Each row is a point on a landscape with many valleys, with its height.
A ball rolls from a point to whichever of its 5 nearest points has the largest drop for the distance, and stops where none of them is lower. Distance is the straight distance between rows; heights are no part of it.
Bulu (h 2.02): [135 120 130  73 126 162  97 109 167  92]
Niro (h 3.87): [113 119  96  54 113 140 109 170 166 108]
nafu (h 7.94): [145 133 149 111 156 181  53 144  98 183]
Pas (h 7.82): [140 162 161 109 119 195  38 122 112 167]
bakov (h 4.00): [117  94  97 132 123 128 131 169  82  94]
Zefe (h 4.22): [115 124 105 153 156 126 121 126  91 128]
duk (h 2.92): [156 112 167 114 155 142 182 153 120 116]
lozuv (h 1.86): [149 120 159 117 104 158  67 118 169 160]
vike (h 5.52): [161 120 164 134 107 148  81 144 153 188]
Meku (h 3.56): [139 157 167 157 169 130 153 119  95 147]
rab (h 3.73): [124 117 111  62 115 137 108 162 173 138]
mabas (h 1.75): [120 121 114  71 126 169  97 115 149  67]
kiruf (h 1.74): [161 119 175 122 166 142 167 113 141 130]
Fadi (h 2.46): [163 113 186 123 158 153 152  82 146 152]
Gizo (h 2.10): [123 147  99 146  93  68 185 141 130 175]
nuli (h 3.42): [122 138 137 178 136  95 156 145  91 166]
Dig (h 1.60): [106 114  87 119 147 155  79 116 110  67]
pugi (h 2.72): [116 151 126 152 155 127 104 107  94 116]
firob (h 3.06): [121 149 134 148  96  86 204 102 151  90]
Kadib (h 3.78): [130 165  99 141  79  86 221 147 108  75]
vak (h 3.08): [147 135 159 125 172 157 138  89 128 119]
Vid (h 5.84): [162  95 178 114 119 121 162 156 162 178]
Gup (h 5.35): [149 101 152  89 128 143 119 134 174 138]
vifi (h 1.88): [ 96 146  87 161 122 113  86 104 119 135]
pekog (h 0.92): [ 92 118  83 152 141 125  88 123  96 108]
rulif (h 3.85): [152 119 168 149 152 115 198 167  78 145]
Dum (h 1.64): [103 106  92  92 133 158  86 149 115  56]
magif (h 2.15): [109 145 118 168  89  94 111  95 148 150]
dup (h 1.55): [100 121  93 131 149 156  80 106  96  82]
simis (h 0.50): [101 148  91 124  93  85 165 124 158 127]
vibo (h 2.94): [134 114 126  98 153 159 117 123 118  80]
Lupu (h 3.74): [114 151 114 165 106  93 207 108 100  54]
kalam (h 4.72): [156 112 145 108 145 153 137 123 141 104]
buvo (h 4.46): [121 114 115 157 144 111 154 155  77 130]
gelel (h 3.25): [104 139 107 160 115  93 125 124 133 161]
Sobag (h 0.85): [134 104 128 105 165 169  64 177  88 175]
kop (h 2.57): [ 99 153 106 128  99  90 154  97 174  98]
zimut (h 4.56): [144 124 148 111  98 164  45 116 171 158]
Doviz (h 1.87): [100 118  72 150 117  89 146 135 113 160]
fod (h 1.85): [113 102  81 109 128 138 109 154 103  67]
zuko (h 4.38): [150 114 150 113 149 147 162 135 120 107]
vebis (h 1.52): [122 147 148 180  91  74 163 114 149 162]
zuno (h 4.93): [140 113 143  87 111 127 144 156 171 144]
Benu (h 2.71): [ 88 136  74 143 106  83 109 106 154 133]
Netin (h 3.82): [142 134 160 156 166 125 183 140  86 135]
fomo (h 3.95): [155 112 157 105 142 164 125  94 158 111]
boli (h 1.90): [137 177 181 198 120 100 132 106 117 167]
vumer (h 2.14): [122 146 109 154  91  75 165 121 141 164]
vorif (h 2.83): [125 147 132 176 138 104 123 123  95 158]
doma (h 3.18): [132 117 123  73 118 145  97 141 173 134]

For each start below, name the point where the ball stops.
buvo -> pekog
mabas -> pekog
fod -> pekog
zuno -> pekog

Call two points neighbours if one is among the 5 nearest of the other. Go from one point of each pair to the other, from neighbour to neighbour, staying as low as possible. Name the highest point that can't be avoided.
pekog and vebis -> magif
kiruf and lozuv -> Meku
simis and vebis -> Gizo
